Points, in no order, along strands that fork, close into loops and pass close to each other.
Points whose rows are less than 76.1 apart are linked; no others are. Some points are linked to none.
Q_64: [ -2.7 -22.7  -0.5 -11.6 -19.0  -0.5  -1.5  11.6  -2.0  -2.2  11.3 -11.5
 -11.0  -8.6  12.3  16.7   0.9  -8.5  30.0 -10.2 -20.5 -18.2   0.3 -17.3
  18.8  -2.8  14.8  14.2]
Q_435: [-15.0  -5.3 -31.2   3.9   6.7  -2.6  33.9 -10.7  -5.1  25.5 -10.1  -2.2
  -3.9  10.7   1.2  -0.8 -27.3 -18.1  -7.6  -4.3   1.2 -32.8  -5.4  44.7
 -12.2  -3.4  23.5   2.4]
Q_254: [ -5.2  -5.5 -24.6  -7.8  -3.3  16.9   2.4  16.7  -8.7   8.5   3.1 -12.3
  -4.4   2.9   5.6  33.3  -3.8  -8.8  26.9 -17.8 -39.6 -33.4  22.5  -1.7
   1.1 -13.3  31.7  25.7]
Q_548: [  6.2 -14.5   1.4 -15.2 -15.4  -6.3   6.1  11.2  10.5 -26.5 -10.0  28.7
 -17.1 -16.8   5.1 -19.3   1.2 -16.7  16.6  28.8  10.4   3.4  -5.2  19.6
  24.3 -11.4   8.3 -18.2]
Q_283: [ 21.3  11.0  21.5  -6.5 -24.4 -14.4 -16.4  10.0 -13.9 -24.5  -1.7  -3.8
  12.2  -5.4  26.3 -15.0  -5.8  -5.9  16.4 -14.1  -4.0   1.9 -15.6 -16.2
 -20.1   6.4 -29.3 -39.4]
Q_423: [ 31.0  -3.6  22.4 -17.6 -17.1  20.8 -23.9   3.7   1.3 -31.8  15.6  -3.3
   8.7  -5.3   5.8  19.4  33.2  24.5  25.3 -26.1 -15.0  19.3  -4.5 -27.5
 -26.6  27.8 -29.8 -24.5]
Q_743: [ -1.0   8.9   0.7  10.5  -9.7  -1.9 -26.1 -13.4   7.1  21.6  -1.0  28.5
  -4.2   3.0  -6.3 -11.8 -24.1 -27.6 -52.1  18.3  32.0  25.2 -19.4 -16.0
  20.8 -12.2   3.9   7.2]
Q_141: [ 18.4   4.7  37.1   5.6  20.1 -10.8 -35.6   5.3  -7.4 -33.4 -13.8  -8.4
   4.9  -2.0 -17.9  -1.3  41.4  11.8  23.5   1.8   4.2  13.6  -1.5 -10.5
   5.5  17.3 -23.8 -12.4]
Q_608: [ -4.8  11.4  -4.8  -1.6 -20.6  13.7 -21.2   4.1   2.0  19.1   8.2  32.8
  -0.4   0.5   1.2  -9.5 -33.5 -25.3 -30.5  10.1   8.8 -10.4   1.7 -19.2
  20.2  -8.0  19.7  21.9]
Q_92: [  0.6   2.2  18.4   9.6  20.7   2.2 -14.3 -15.7  29.6 -19.1   3.8  16.5
  -8.6  -4.5  -8.4 -14.6  13.3  15.3 -14.2  10.5  10.6  33.3 -16.2 -16.1
   0.4   1.0   2.0 -27.7]
Q_885: [-23.5 -31.5   3.0   2.6 -10.0 -18.9   1.2  -6.8  10.4  12.4   6.9   2.3
 -16.9  -1.6  12.1  25.7   1.2 -12.8   3.8  -8.6   2.0 -15.3 -19.4 -24.0
  33.8  -0.4  32.3  30.8]
Q_966: [-24.6  21.7 -13.3  -7.3   9.3 -19.7  31.6 -16.6  -9.2   9.3  16.6 -10.3
  -0.7  -6.9 -13.6  14.5  -1.6  25.4  -5.9   4.8 -19.4  -7.8  17.0   0.8
 -19.3 -35.7  18.5  13.0]
Q_93: [-11.7 -15.7   7.8 -22.4 -30.2  31.2  -6.3   5.5   7.0  27.1  13.8  16.5
   1.3 -17.5   9.4   1.5   5.6   9.6  -8.5  10.1   3.6  -1.5  15.4  -2.1
  22.6  18.4   4.3  13.0]
Q_527: [ -5.7  35.2   1.2 -29.1   6.9  -8.2   5.5 -26.3   2.7 -24.0  -1.3  -2.7
  -7.5   2.0 -28.4 -23.5   8.8  -5.6  -7.2   2.4  -8.1   3.7   2.6 -22.2
  -9.1 -45.3  -3.3 -29.6]
Q_63: [  2.9  -9.3 -22.6   1.6  10.5  -5.5  11.0 -31.9  -8.8  24.7   1.7  17.0
   2.0  34.9  -9.4  33.8 -21.9 -16.2 -36.9 -12.0  26.6   0.9  -2.0  36.1
   6.5   8.9  20.3  30.4]
Q_348: [ 10.0  -9.6 -13.4 -23.5 -13.6   7.7   5.8  32.7   1.7  14.5  -1.3  10.0
  -6.6   9.8  12.9  -9.1  -8.7 -27.6  -0.6  -3.2   1.9  -9.3  -2.7  -4.7
  21.4   3.0 -14.5 -23.3]
Q_44: [ -1.0  -9.6  32.3   8.5  36.6 -21.3 -27.9   2.5  18.7  -3.5   5.8  -1.0
 -13.0  -3.0   8.8 -34.1  11.2  -4.7  -7.6  -1.6  26.4  22.1 -34.5 -15.4
  -2.5  -5.8 -18.8 -38.1]
Q_769: [-17.7 -15.3  -0.2  14.2   8.6 -13.4  15.6 -18.5   9.7  24.8   7.1 -25.5
   7.6   9.9  17.0  33.1 -24.0  12.9 -20.5   3.4   9.9   5.4  -5.6  18.5
 -28.3   2.6  11.8  21.3]
Q_560: [ 28.1  16.7 -19.9 -17.2   1.2  12.7  -7.5  33.2 -15.6  10.4 -13.2   2.3
  -5.0  -6.2 -20.4 -37.8  -3.4 -26.9  11.9  -2.8 -16.1  -5.1  -4.2 -10.3
 -10.6 -41.0 -26.4 -19.3]
Q_277: [ -6.7   3.8 -26.1  -5.9   5.3  -7.4  25.7 -17.7  -0.6 -10.2   5.0  13.7
  -7.1  17.4 -21.6  29.9  -6.2 -15.3  -0.9   6.6   5.2  -5.2  11.1  10.3
  12.3 -22.7  35.3  20.1]
Q_964: [ 17.4  16.7  13.1 -16.7  25.2 -20.9 -21.3   8.6  -4.3 -16.7  10.6  -7.7
   9.1   7.1 -16.4 -20.8   3.1   3.2  -2.6  25.7   7.9  24.8   6.6 -15.5
  -8.5 -21.1 -38.9 -33.7]
Q_418: [ -3.6   7.4  18.3  19.3  22.6 -11.2 -42.4 -13.5  21.6  18.9   7.5  17.9
  -7.6  -2.3 -20.7 -16.0   5.4  -5.8 -38.8  27.5  28.3  34.4 -22.2 -25.3
   6.1 -14.2   1.8 -16.2]
Q_234: [ -2.0  -1.7  19.4  -7.1  22.2  14.0 -10.2  -4.2   1.5  -4.7  -6.5 -25.1
  -5.0  21.8  -6.2   0.5  13.4  -6.9 -11.6  -0.3  28.1  10.5  10.5  18.2
  28.8  13.5  -9.1  27.2]
Q_195: [ -0.9 -11.9 -26.2  31.1  24.7   4.1  33.5  -9.6  -5.4  11.9  -4.5 -20.4
 -10.1   1.4   9.0 -10.3 -13.1   5.6  17.0 -12.0  -7.6 -17.7  -5.8  41.3
 -30.4  14.1   6.4   8.5]
Q_426: [ 19.9  -0.5 -10.8 -19.0 -14.1  19.6 -17.1  23.3 -12.9   7.8   7.7  -1.7
  -7.8  21.8  12.5  -9.5 -14.2 -33.4   3.6 -33.1 -23.7 -11.7  -3.9 -17.4
  -6.7  -8.5  -9.6 -33.3]
Q_40: [ -1.4  21.2  -2.0 -24.4  13.6  -8.3   8.0  15.5 -12.2  13.9   3.8  -7.6
  16.0  30.9  -8.4  14.1 -14.7  -8.7 -21.9   3.1   9.3  -3.2  19.7   8.8
   9.8 -17.8  -4.5  -3.7]
Q_117: [  3.2  24.6  32.4 -11.1  28.7  -5.6 -17.0  -6.4 -12.1 -41.7  19.5  -9.4
  17.2   4.2 -13.9 -20.0 -14.1   5.5 -20.2   2.3  -8.8   4.0   0.8  -2.9
 -27.8 -16.7 -17.7 -35.7]
Q_184: [ -3.7 -30.5 -18.0   2.0  -2.3   6.1  21.1   2.5  -7.2  -0.2 -23.7  -8.0
   4.1   2.0  42.5  30.5  -9.9   4.1  30.5   0.7   5.0 -23.1  10.4  29.3
  11.2  29.2  10.0  12.6]
Q_142: [ 11.5   7.2  -3.0   4.2   9.7  25.1 -10.3  11.1 -24.2 -14.6  -5.5  -2.2
  -0.2   2.1 -13.7 -26.6 -11.1 -12.4   3.6   1.6  -3.9 -14.9  13.8  22.4
   5.1  -1.4  -4.0  12.9]
Q_922: [-11.9  36.7   4.2  -3.5  20.5 -20.2   5.5  -6.3  -7.3  14.9 -21.0  -2.0
  10.3  12.8 -27.2 -11.0  -1.3  -5.0 -32.1   9.1  21.6   0.3   0.4  -3.7
   7.4 -35.2  -1.0   0.8]
Q_521: [  5.5 -28.6  -1.9  13.6  20.7  -6.3   2.0   6.4  16.1  28.8  22.9   4.9
 -17.6  17.2  -1.5  25.2  -3.8  -9.2 -21.4 -26.7  -0.2   9.2 -22.1  -8.3
  -7.3  -2.6  24.7  21.7]
Q_244: [ 29.7 -11.3 -11.0  11.3   4.5  11.7   9.7  -2.7  -2.3 -39.3   8.0  31.6
  -2.6   0.4   3.7   8.7  15.6  11.7  37.3 -11.4  -9.8  10.9   0.8  16.8
 -13.5  27.6   4.6 -17.2]
Q_456: [ 13.8   2.3   2.7   3.3   1.3  -5.5 -23.6  41.7 -25.4   5.4   4.3  -5.6
  11.5  -2.5   1.6 -15.2 -23.3  -7.7  10.9  12.2 -13.3 -14.7  16.4  -0.2
  -7.6 -17.5  -6.8  14.0]
Q_847: [ 12.0  -5.7  -2.5 -17.5 -15.4   9.2  -1.7  16.3 -25.8 -17.9 -14.5   1.4
   9.9 -10.9  -7.4   3.4  25.3   9.2  42.9  15.0  -8.3  -2.6  22.3  18.4
  23.3  10.8 -17.3  15.0]
Q_380: [ -2.3 -15.5  -4.3 -23.2 -20.0  18.2  12.4   5.5   3.3  11.3  26.2 -34.2
   0.5   4.6  36.8   3.0 -11.7  15.0  27.8 -10.7 -17.7 -12.7   9.7   2.5
 -18.8  16.9  -7.6  -5.3]
Q_945: [  2.7   5.7  23.6 -18.0  16.7   8.6 -21.7  17.9 -25.4 -17.5 -17.4  -3.3
  12.1 -12.9 -22.2  -7.2  15.3   1.6  16.1   9.4  -5.5 -11.2  19.8  17.1
  20.2 -16.4  -5.4  24.4]
Q_190: [ -3.4  -0.8 -25.3  32.0  15.8  -8.4  24.8  -8.6   1.9  18.7  18.0 -14.7
  -1.2   1.9  -8.8  -2.0 -18.7   8.9 -14.6   1.0  -4.2   7.3  -2.0  15.7
 -33.4  -2.0   2.4  20.1]
Q_439: [ -7.4   7.0   0.5 -10.1 -28.1  15.4   0.5 -12.0  11.1  20.8   1.5  -1.5
  16.0  -9.6 -17.9  21.3 -17.9  10.8 -38.5  26.4   9.3   7.3  14.5   0.0
  -4.7 -22.9  13.0  42.6]
Q_880: [  9.5 -15.7   8.3  10.3  24.3  -5.2 -10.3  32.9 -13.0  26.9  22.6   8.3
   4.1 -14.1   7.3 -12.0  -9.4   4.9  -3.3   5.8  -6.7   3.7  -3.5  17.2
 -15.0  -4.4   1.2  12.5]
Q_928: [  8.7  11.6   1.4  -4.5 -29.8   5.0   6.5  12.8 -14.6 -20.5 -24.1  -0.5
  14.4  -6.0  20.7 -22.5  -7.4  -8.0  13.2   0.8  -6.3  -9.6  -0.6  23.2
  -8.1  16.9 -19.1 -32.5]
Q_656: [-16.8  14.5  13.4  18.9   3.6 -12.8  -8.5 -36.1  16.9   0.8 -20.9   0.8
  -0.3 -13.4 -35.7  -8.0   1.2   1.7 -43.7  23.0  23.5  12.6 -24.0  16.6
 -24.4 -26.1  11.1   9.4]
Q_881: [  6.3  -1.6 -10.4 -13.0   5.1   1.1  24.4   0.9  16.9  -7.0 -23.5  15.3
 -19.8  -7.1  11.7 -24.3  21.7  -4.7   1.1 -11.1   7.1  14.2 -18.4   3.4
  -1.9  -1.1 -18.7 -57.3]
Q_187: [ -4.3   2.4 -32.9  -1.9  -6.0   8.8   0.9  13.6 -12.5  26.1   9.8 -24.1
   4.1  19.2   6.9 -20.5 -44.9 -27.3   5.3  -2.8  -6.6 -29.6  17.4   0.8
   2.4   4.6   1.0  26.7]
Q_255: [ -3.2   4.6  12.1  -0.6 -14.3  16.8 -15.8   2.8   1.7  11.4  20.6  -8.0
   2.6  -6.1  -2.3   6.4  -5.4  18.9 -15.3  22.9   1.4  14.7  20.5  -2.7
   4.9   3.7  -3.7  26.9]
Q_895: [ -9.6   9.7   5.2  -5.6   2.7 -13.3  -0.3  -0.4  15.3  -4.3 -30.2   5.6
 -18.8  -0.7  -8.6 -32.6  14.3 -24.8 -16.4   2.5  15.8  13.6 -18.1 -10.7
  16.6 -20.2  -8.6 -47.8]
Q_861: [ -9.8  17.1  19.9 -13.9  -2.5  17.8  -4.6 -15.6  13.0  -5.5  30.3  30.1
   2.9   1.4 -10.8  19.4   5.4  22.5 -33.1   0.1 -12.4  26.6  16.1  -8.1
 -16.7  -1.4  12.8 -11.2]
Q_846: [ 22.0   6.4   8.2 -31.9 -27.5  14.6 -13.7  30.9 -15.9  -8.2  -3.3 -15.3
  13.6  17.5  21.8  -6.4 -19.2 -22.8  16.5 -25.2 -21.0  -6.1 -10.4  -0.6
 -35.0  -1.4 -25.8 -49.4]
Q_571: [  2.1  -4.3   1.0  16.2 -12.5   4.0   5.5  36.1  17.8  23.5 -10.8 -10.6
   4.8   5.0  36.1  -9.6 -13.3  -0.9 -28.8  -3.3   9.0  19.5  -5.3  -5.1
  -6.1  24.8 -21.3 -14.5]
Q_199: [  1.5  -8.0 -19.2  -5.8   8.1   3.8  11.9 -20.8  -4.8  18.8   9.6  -6.3
  -8.7  28.9  -6.5   7.1  -7.2 -20.2 -11.3   7.8  34.5   2.5   4.0  18.7
  32.1  18.6  -0.9  33.4]
Q_515: [  6.1  24.6 -18.7   8.6 -14.7   0.1  -8.7  19.4   5.4  33.8  -3.7  12.2
   2.8   0.3 -14.4 -13.1   6.0  -8.3 -21.2  12.5   6.8  13.9  15.7 -42.9
  25.3 -12.4 -17.6  16.9]
Q_868: [-20.3 -27.1 -23.2   3.6  -8.8   4.0  23.5  -0.5 -13.0  25.8 -26.8  -2.8
   6.0  -7.9  35.1  16.8 -40.4 -11.6   6.9   8.8   4.6 -40.2   2.9  48.4
  -2.8  22.4  22.4  12.4]
Q_745: [-17.1  13.9   8.4  11.7  25.4 -30.4   6.7 -14.7 -21.2 -17.8  11.5 -11.0
  16.5  -7.3  -6.4  22.7   0.0  31.8   4.8   7.7 -12.0  -5.2  14.3  10.0
 -14.3  -6.9   6.2  18.0]
Q_554: [ 14.1 -11.7 -15.4  -5.6  -2.5  14.1  26.9  -4.1 -12.7 -11.3 -15.4  11.1
  10.9  -0.5  23.9  16.2  10.0  14.7  34.8 -15.9  -3.3 -15.3  11.0  31.8
   2.6  41.9  -1.7 -15.6]
Q_65: [  6.3  -3.2  17.9  13.3  -7.7  10.7 -12.2  14.5 -23.6   4.5  10.5   6.8
   8.1 -21.5   4.8  -6.4  20.6  18.1  12.0 -21.8 -32.6  -6.1  -2.4 -13.7
 -16.4  10.8 -13.7  -1.4]
Q_684: [ 25.8  27.1 -24.0 -14.6  -4.4   6.3 -20.9  33.9  -6.4   8.9 -14.7   6.5
   2.1   6.2 -20.7 -29.5  -8.7 -31.4  -1.3   8.8   2.0   9.4   8.0 -36.9
  25.4 -29.5 -29.1   1.7]
Q_42: [ 13.9  -9.4  22.1   2.5  22.5  15.0 -13.6  10.2  -1.0 -33.1  -3.3 -21.8
   5.8  18.8  -2.9  21.3  20.0  10.9  12.8 -10.2   3.0  11.5  13.5   7.9
   5.3  22.4 -10.8   6.5]
Q_853: [-11.4 -22.0  21.9  18.8  12.2   8.7  -3.5 -12.4   9.0 -22.2   6.8 -28.8
   9.2   6.5  37.1  41.2 -19.5  24.7   8.5 -18.8   6.6  -0.8  -6.4  10.1
 -19.2  30.5  14.2  29.2]
Q_739: [-16.8 -12.4   6.5  -0.4  -2.5  -1.6   7.7  -3.6  -0.4   2.4  21.1 -23.1
   9.6  14.9  38.3  24.9 -32.2  17.3  -0.1  -9.0 -10.2 -12.8   3.0   5.2
 -19.6  12.5  17.7   5.0]
Q_105: [ 12.1   9.2   7.0  10.9  -7.7  -8.6  -2.4 -21.7 -18.2 -45.6   5.1  19.9
  11.4   6.8   8.2   6.4   2.5  12.3  20.2   3.3  -8.1  -3.5   7.4   7.6
   7.7  25.9  17.3  -2.1]
Q_909: [-10.5  10.2 -23.5  -8.3  -7.6  -1.1  20.8 -34.1  24.8  -6.1   5.7  20.9
 -16.4   9.7 -28.3  10.0   7.8  -3.6 -15.8  19.6   9.1  24.5  -3.6   0.2
   1.0 -14.8  24.6   5.6]
Q_863: [  4.9   7.0   4.1  12.5  18.2   3.9  -3.2 -16.9 -10.5   4.7   6.0  23.8
   7.1  17.4 -14.8  19.3  -1.1   0.5 -32.1   0.9   9.2  15.8  -0.8  26.3
  -2.9   5.6  18.1  12.3]
Q_144: [-29.8  -1.3  -7.5 -18.7  -8.8  13.0  15.2 -14.3  10.4  14.0  10.0   1.7
   5.7 -13.5 -10.9  32.5  -9.8  20.4 -17.4  17.6 -14.2  -3.8  13.6  18.7
 -20.6 -29.5  33.8  20.3]
Q_285: [-11.8   2.8 -13.6   9.6   7.1  -1.4  13.1   8.5 -21.0   6.2 -27.0 -20.4
  10.4  10.7   4.6  22.9  -1.0  -5.0   6.0 -25.4 -20.8 -26.2  10.3  13.7
   1.3  -3.2  24.6  12.6]
Q_45: [ -2.1  20.5  -7.9   9.0   0.9 -33.0  20.0 -13.9 -19.0 -25.9   0.7  -1.0
  16.8  14.3  10.4  18.3  -8.8  12.8  12.1   6.9  -7.7  -6.8   8.6   8.9
  -1.3  -2.2   8.7 -13.7]
Q_107: [-11.8  19.3  25.6 -10.1 -22.6 -21.5 -23.6  13.7 -22.0   1.3  -7.5  -0.4
  15.5 -18.8  17.1 -24.9  -2.8  -4.9   4.9 -11.0  -9.3 -18.8 -11.5 -25.7
  -0.6 -14.6 -16.0 -18.5]
Q_181: [ 35.3  -0.7   7.6   1.0  -7.1  18.4 -14.7  10.3 -26.4  -2.6   2.0   6.0
   1.6  -6.0   3.4  11.1  33.6  11.5  37.0 -47.7 -31.0   4.2 -11.5  -9.5
 -22.7  22.2 -32.3 -13.0]
Q_412: [-22.3   5.6   9.2   6.9  13.4 -11.5   4.2 -36.9 -13.5   7.1 -21.8  -8.0
   0.1  -7.5 -28.0   5.9  -3.1  -7.6 -31.7  -8.1   8.5 -13.7 -14.2  29.7
 -14.5 -22.5  17.3  34.6]
Q_899: [  2.7  -2.1  -9.2 -24.6 -14.6  16.3  15.3  37.3   4.7  15.2 -15.2 -16.4
  -2.7 -16.5 -10.3 -23.2   2.6 -13.0  12.9   3.9 -24.2 -10.2   9.9  12.3
 -21.6 -37.7  -4.5 -23.1]
Q_504: [ -8.5   5.8  14.1   2.2   5.3 -14.2 -20.7   2.0   3.6 -26.2 -15.2 -23.8
  -4.4   9.5 -26.5   8.5  25.1  -7.4  16.6  -8.2  -1.4  -9.1   2.6 -28.1
  32.1  -8.6   5.4  15.9]
Q_57: [ 20.3  -7.3   3.2  10.5 -14.1  14.3   0.0   4.1   1.4 -30.4  -2.7   0.9
  -9.1   1.9  29.2 -28.7 -18.8 -11.4   8.3   0.3  15.7   4.6 -11.1  17.4
   1.7  23.6 -10.7 -18.6]
Q_573: [-29.1   8.9  27.2  11.3   6.4 -22.8 -13.4 -22.0  15.1  -1.0  -3.7 -13.6
   4.9 -29.9 -22.0  -9.5  25.6  37.5   2.0  23.2  -2.8   7.3   0.7 -14.5
 -13.3 -17.8   1.9   7.7]
Q_848: [-22.2  -7.1  18.1  19.4   1.0 -23.3   6.5 -28.8  20.8   5.6 -16.8 -15.0
   1.6  -5.6  -1.1 -10.8  -6.3   1.6 -21.6  22.1  34.9  17.0 -19.2  15.3
  -3.6   5.9   6.1   9.0]
Q_203: [  3.2  -8.2 -14.9 -20.2 -25.3  41.4  -6.8  11.9   1.2  36.7  29.8  20.6
  -5.6  -0.3   3.0  -3.4 -19.2 -12.2 -15.4   5.4  -9.7 -12.5  16.5   5.7
  10.9  -3.2  19.1  20.5]
Q_225: [ 16.8 -27.1  -8.3  32.1  24.3   5.3   9.9  12.3  25.0  -0.3  17.1 -12.7
 -17.9  17.9  11.3  26.4   1.2  10.1   4.1 -34.9  -0.7  13.9 -12.3 -12.4
 -12.2  15.8   6.7   4.4]
Q_562: [-15.2   3.3  29.6  14.2  17.1   7.6 -19.7 -44.2  38.0 -18.6   0.3   3.9
 -10.6 -10.0 -22.1 -11.0  31.6  33.7  -3.5  13.0  24.2  30.0  -2.5 -17.2
  -3.1  26.1  -3.0   5.4]
Q_752: [  0.5  17.1 -18.8 -13.2 -23.8 -23.8   6.2   0.9 -19.7   3.4 -10.8  -2.5
   6.7  -6.0  -3.6   4.6  11.7 -13.9  29.8   2.5  -4.9 -32.7  14.5 -32.6
  41.3   1.6 -11.3  15.7]
Q_879: [-15.2  28.6  11.8  -8.8   5.3 -21.0   8.9 -11.1  13.4 -16.4 -32.7  -4.0
   2.1  -6.1 -22.2 -17.5  22.5   2.7 -11.6  15.4   4.5  11.6   1.7   4.8
   4.3 -24.9  -1.6 -27.7]
Q_115: [-10.6 -14.3  -4.0  17.9 -19.1 -35.7  -0.5 -19.6  22.8   6.7 -11.7  12.5
  -7.7   7.1  10.6  33.0  -3.3 -19.7 -21.1  -5.5  28.9   3.4 -27.6 -29.4
  31.1  13.5  26.8   9.7]
Q_916: [ -2.5  -5.3 -21.2  29.7   3.7 -22.9  12.9 -15.1  23.6  13.5   0.1  23.6
 -10.1   8.9  -8.9  23.9  18.8  -5.5 -12.0   4.3  18.2  21.0 -10.8 -30.3
  25.4  11.2  10.9   2.3]
Q_613: [-16.2  -7.3 -10.1  11.9 -12.4  -9.5   6.5  16.3  -2.0  33.0 -19.3  10.3
   4.3 -19.1  -8.9  13.6   8.9   5.4  -0.1  22.9  11.6 -13.6   9.2  -1.8
  29.8   2.6   1.4  35.0]
Q_649: [ -9.8  18.4   6.0  -0.5 -11.8 -34.8  -2.5  -2.1  -9.0  -4.2 -24.7  16.2
  -1.7  -5.5  15.7 -30.8   0.5 -18.0  -1.5  -4.7   8.4 -10.1 -19.6 -25.1
  24.4  -1.5  -5.4 -36.6]
Q_106: [  4.2  -4.5   8.4  15.9 -14.7  -1.5   0.4  -6.0   9.7  -1.3  26.8   7.8
  -8.0 -23.4  24.0 -17.9   9.5  21.8   9.9  -8.5  -7.0   6.6 -14.3 -15.6
  -5.6  14.0  -9.8  -6.4]
Q_561: [  6.4 -18.5   6.1   6.4 -22.9   2.9   6.1  -0.4  10.6 -25.4 -10.0  34.2
  -2.7  -9.0  25.0  -8.5 -12.8 -13.2   4.2  18.3  27.0  -0.9 -13.8  16.0
  28.5  28.2  13.4 -10.8]
Q_237: [ -3.5  14.2  15.3 -10.8  25.1  14.7  -4.9  -8.6 -11.8 -17.7  32.3  -7.4
   6.0  17.2 -15.5  -4.3  -7.7   8.9 -18.7 -23.3 -30.1 -12.6   7.7  -1.7
 -28.1 -16.4  -3.0 -12.8]
Q_969: [ 16.1   9.0  11.6 -35.7   7.5   2.7 -15.0 -12.8  -0.7 -36.1  14.3  13.3
 -10.1 -11.0 -19.7 -22.2  20.0  -2.3  11.3  12.9  -9.9  26.3  -0.8 -18.0
 -15.3 -29.8 -27.8 -38.0]
Q_325: [ -3.7  23.0   7.2   3.7   9.6  12.5  -9.3  -2.5  -6.1   1.7  36.0  16.6
  18.7   6.0 -17.4  13.7 -24.3  13.0 -42.2   2.5 -21.2   2.9  12.6  -8.7
 -31.1 -24.1   5.8   5.5]
Q_625: [  7.2   3.3 -14.2  -7.5   9.1   4.2  22.6  20.7   1.5  15.7   4.2  -4.8
   8.5  30.4  21.0  -7.3 -16.2  -6.0 -15.7   2.7  13.4  14.4   9.0  12.6
   0.8  14.9 -16.9 -23.8]
Q_444: [ 18.7 -19.5 -27.6  23.2  22.8   8.3  26.7   5.5  14.8   4.6  -0.8 -14.5
 -22.8  20.9  13.8  -3.5   3.7  -6.2  25.6 -35.7  -7.5  -9.1 -10.8  11.2
 -13.9  18.3   6.1  -8.1]
Q_747: [ 10.7   2.9  18.3 -20.0 -10.2  18.3 -15.3  -1.7   3.1  -9.0  33.3  12.1
   2.3   7.6  -2.1   9.8  26.6  25.4  -2.9  -2.7 -12.2  33.1  12.3 -19.0
  -5.0  14.4 -14.8 -19.3]
Q_111: [-11.2 -24.4  21.1  27.0  18.3 -14.4  -3.5  -2.1  -1.6  15.6  12.0  16.0
  -1.9 -22.5   6.9   3.0   6.0  19.9  -9.2  -4.2  -1.7   5.5 -26.2  15.8
 -15.9   3.6  18.5  19.3]
Q_214: [ 23.5 -29.3 -22.1 -17.4 -32.8  33.5  -5.3  20.6  -0.7  14.9  11.5 -42.4
  -6.1  -7.2  22.3   1.0 -13.3 -10.3  59.5 -16.5 -25.5 -28.1  14.3   8.7
 -18.5  18.7 -13.3  -6.2]
Q_738: [  0.9  -8.5 -12.5  32.3  -0.1 -14.8  18.4  -5.7  22.1  19.1  20.8  12.2
 -14.2  -6.4  21.8  -3.2   9.4  12.8  -8.7  -9.5  18.7  21.5 -19.2 -29.9
   1.8  19.7  -3.5  -5.9]
Q_330: [-26.5  -2.8 -21.3 -17.3 -16.9  -3.6   9.9  -3.8 -24.5  32.9 -15.2   0.9
   5.0 -24.8   5.1   4.0   4.3  -2.7  16.8  12.1   2.0 -49.7  12.0 -16.5
  47.9  -4.5  -5.3  36.5]
Q_397: [-14.2  15.4 -16.0  -3.7 -14.0 -24.1  23.2 -20.9  -5.9 -10.7  -4.5   7.4
  10.1  25.6   4.8  27.1 -10.9  -8.8 -11.5   2.1  11.0  -7.6   3.1  -2.6
  24.9   2.7  25.2  -9.5]
Q_645: [ -8.9  16.4  14.1  19.7   5.7  12.3 -15.2  -0.6  -0.8  -3.3  -9.7  -7.0
  -8.7 -21.9 -27.8 -32.8  23.2  -2.1 -16.3  -8.2 -15.2  -6.3  -3.8 -24.4
   2.3 -13.9 -10.4   8.7]
Q_757: [  9.2 -15.7 -46.1  -1.2 -26.1  19.8   4.5  12.1  -4.0  16.2  10.7 -30.3
  -8.3   0.8  14.9 -21.1 -33.9 -26.7  45.5  -3.4 -22.5 -44.4  12.7   5.5
  -7.8  13.6   3.2   7.4]
Q_641: [  7.9 -21.8 -28.1  -4.3  -8.4  11.7  19.0  10.7  -9.4  11.0 -14.5   9.6
  -2.8 -16.1  -4.9  17.0  19.4   2.2  30.9  17.2  -2.2 -18.2  19.5  14.7
  40.2  20.0  -1.5  29.8]
Q_331: [-27.9   3.7  -5.1  14.5  14.1 -14.5   9.5  -5.8 -23.3   0.4 -43.0 -15.1
   2.7  -9.7 -20.5  19.0  -5.9  -4.5  -2.9  -9.4 -10.4 -31.0  -9.1  14.2
   2.4 -32.8  31.1  42.4]
Q_371: [ -7.8 -12.5  11.0  20.8  -9.9  -7.5  -0.4  17.8  36.8  25.0 -21.2 -15.9
  -1.5  -6.0  15.3 -13.3 -11.3  -4.5 -31.4  18.6  38.3  27.8 -20.7   5.1
  -1.4   8.7  -7.5  -5.0]
Q_669: [  3.5   2.9  29.2   0.9  14.4  26.4 -16.2 -29.9  21.2 -27.4  13.0  -4.8
  -5.7   0.6  -5.7 -10.6  37.1  33.2  20.6 -18.0  11.9  18.1   3.8 -11.5
   0.5  43.0 -22.0  11.3]
Q_700: [ 17.1 -19.3  12.5  14.4  23.8   8.6  -6.1  -2.2  28.9 -54.5   1.6  33.8
 -12.5 -10.0  -9.9   6.8  27.2  22.0  22.8   1.1 -10.0  29.4  -4.3   7.0
 -20.0  16.3  -3.7  -8.5]
Q_47: [  7.9  -8.2 -11.8 -27.7  -9.3   3.5  32.5  12.1  15.7  -5.9 -18.4  -8.4
  -8.5 -12.8  -0.3 -15.3  19.8   0.0  30.5  -0.5  -8.5   9.7   0.0  20.9
 -18.9  -5.7 -16.2 -38.0]
Q_302: [  7.1   6.2  24.3   8.5   7.7 -21.2 -25.3   2.5   3.8 -11.0   3.4  -0.1
   3.7 -25.0 -26.4  -8.2  39.4  30.4  20.4  18.3  -7.0  17.2   4.5 -34.3
  -9.7  -7.7 -22.7 -17.4]

A fork is a point with three links, a tip a point with one. Leave the first point through the second and follow the links. Name the first fork or tip that comes.
Q_745, Q_966 | Q_92
Q_117, Q_237 | Q_625
Q_111, Q_880 | Q_752
Q_916, Q_738 | Q_879
Q_743, Q_608 | Q_45
Q_752, Q_330 | Q_111

A piece is two or more points that can be reached from each other along the links. Count, over all rows, the pieces, the separate loops (a circle has one, a figure eight two, a Y none), the forks (points with three links) and the tips (points with one).
pieces | 4
loops | 2
forks | 9
tips | 13

A tip is a point with one link. Name the tips that can be reached along the links from each point below, in the order of the rows.
Q_649 | Q_548, Q_515
Q_302 | Q_863, Q_573
Q_613 | Q_752, Q_111
